A landscape with many valleys, sampled at points; each row gives a point and its height.
A ball rolls from a point to whichever of its 4 nearest points has the largest drop for the distance, and stops where none of them is lower. Distance is the straight distance between rows; heights are no part of it.
(55) height 102: 83 121 121 110 108 100 97 136
(920) height 129: 107 102 87 104 125 88 95 66
(85) height 141: 99 98 133 116 125 100 98 87
(337) height 120: 100 103 51 92 90 117 100 99
(78) height 133: 97 102 135 111 105 95 109 123
(776) height 100: 104 100 114 74 79 61 104 98
(445) height 142: 104 93 117 90 89 68 109 100
(372) height 42: 97 109 57 92 86 104 95 113
(698) height 194: 97 96 63 101 93 148 99 106
(232) height 95: 86 122 93 114 111 109 91 125
(441) height 63: 95 119 94 107 109 91 96 118
(91) height 256: 101 102 65 104 113 124 94 92
(882) height 155: 102 91 58 92 85 138 106 108
(401) height 197: 111 85 121 78 92 67 108 66
(3) height 70: 96 120 87 103 106 89 96 120
(488) height 166: 106 93 121 113 125 91 106 80
(973) height 85: 91 114 97 81 80 61 99 117
(765) height 379: 96 108 124 112 124 98 99 104
(431) height 101: 90 120 81 110 108 111 92 122
(76) height 233: 117 67 136 69 64 83 109 67
(37) height 201: 94 114 91 107 121 105 92 93
(161) height 227: 117 76 132 89 73 80 115 89
(393) height 86: 91 119 106 108 109 94 98 131
(231) height 217: 93 113 105 109 120 97 99 106
(740) height 181: 113 79 131 101 86 82 113 103
(745) height 94: 101 114 100 95 92 71 105 116
(421) height 159: 107 86 125 91 82 71 115 106
(351) height 199: 98 106 65 106 106 136 90 101
(305) height 193: 93 100 65 104 95 144 93 115
(839) height 121: 98 107 116 103 98 83 108 129
(240) height 286: 99 109 76 91 103 87 99 87
(869) height 149: 97 114 82 85 93 71 97 97
(216) height 140: 92 116 83 109 111 106 93 109
(392) height 245: 120 61 129 86 58 93 107 79
(1019) height 107: 95 112 78 89 88 75 99 113
(395) height 185: 100 106 58 92 94 109 96 90
(7) height 169: 88 108 76 106 111 137 84 105
(814) height 118: 83 116 93 114 117 121 81 117
(29) height 163: 108 89 125 73 76 62 110 88
(84) height 172: 113 90 121 102 110 78 111 80
(330) height 103: 97 111 114 106 107 84 103 121
(166) height 92: 102 108 86 106 124 106 92 83
(573) height 545: 124 68 141 119 79 114 113 98
(222) height 244: 77 107 86 107 113 155 75 101
(172) height 183: 101 105 116 113 123 93 102 88
(318) height 261: 104 102 67 89 107 91 97 64
(571) height 62: 102 97 53 89 86 124 99 96
(1016) height 236: 108 103 59 91 108 105 97 69
(652) height 312: 123 67 134 102 67 98 117 94
(848) height 167: 102 109 69 99 113 97 93 78
(426) height 127: 90 115 76 108 111 129 88 113
(134) height 179: 87 103 71 106 95 152 92 124
(468) height 191: 96 97 65 100 92 150 102 118
(133) height 91: 92 117 89 97 91 76 100 122
(57) height 281: 105 98 107 86 97 67 104 82
(1000) height 275: 74 99 81 102 103 163 81 113
(386) height 66: 96 109 108 115 135 109 89 77
(919) height 357: 107 91 134 114 107 93 110 97
(648) height 213: 85 107 82 110 118 143 80 98
(542) height 223: 119 74 128 94 82 81 118 82
(143) height 189: 105 93 120 98 100 76 111 101
(356) height 431: 107 83 149 115 111 106 109 92
(910) height 139: 98 102 134 113 104 92 104 120
(590) height 106: 89 118 71 104 103 111 96 119
(249) height 83: 99 110 98 88 93 70 105 105
(66) height 198: 103 89 57 90 78 135 110 114
(450) height 297: 74 93 82 101 97 165 84 120
(670) height 90: 100 103 52 87 80 112 97 107
(757) height 246: 117 77 135 106 91 87 118 90
(721) height 32: 115 76 129 74 81 71 112 73
(499) height 307: 101 108 99 103 108 81 102 95
(307) height 202: 105 92 115 85 95 66 106 92
(511) height 135: 96 111 69 104 103 119 91 108
(51) height 353: 104 107 97 104 112 86 99 90
(712) height 222: 80 116 98 111 125 126 78 102
(448) height 182: 114 68 132 73 65 80 106 78
(702) height 624: 117 71 138 111 85 107 112 108
(474) height 75: 90 121 94 108 106 90 98 126
(1024) height 192: 99 111 65 93 98 91 97 93
(489) height 327: 108 99 99 88 106 75 103 70
(490) height 195: 104 96 139 115 107 96 111 116
(41) height 84: 93 106 120 116 138 111 89 83
(8) height 27: 88 112 105 114 134 112 88 87
(397) height 108: 102 103 115 100 96 79 109 115
(193) height 74: 97 108 93 112 131 107 91 77
(317) height 406: 131 61 131 111 65 113 109 87
(938) height 151: 100 106 115 106 107 80 108 106
(955) height 153: 80 114 77 110 105 140 82 119
(412) height 271: 78 113 96 110 129 134 76 84
(860) height 123: 106 95 131 109 93 84 112 117
(1004) height 237: 123 66 133 99 88 87 116 78
(827) height 64: 92 110 98 73 83 61 100 109
(23) height 212: 111 77 134 80 66 73 114 95

Call two points neighbours if one is among the 4 nearest of the other. Go from one point of each pair to the other, from neighbour to neighbour, staying as low as possible. Name the highest point that can't be avoided.
(8) / (827) | (143)
(8) / (372) | (468)
(721) / (441) | (29)
(571) / (372) | (670)

For each start below, name the point where the ball stops.
(317) | (721)
(143) | (441)
(421) | (827)
(920) | (8)
(499) | (827)
(511) | (441)
(307) | (827)
(765) | (8)
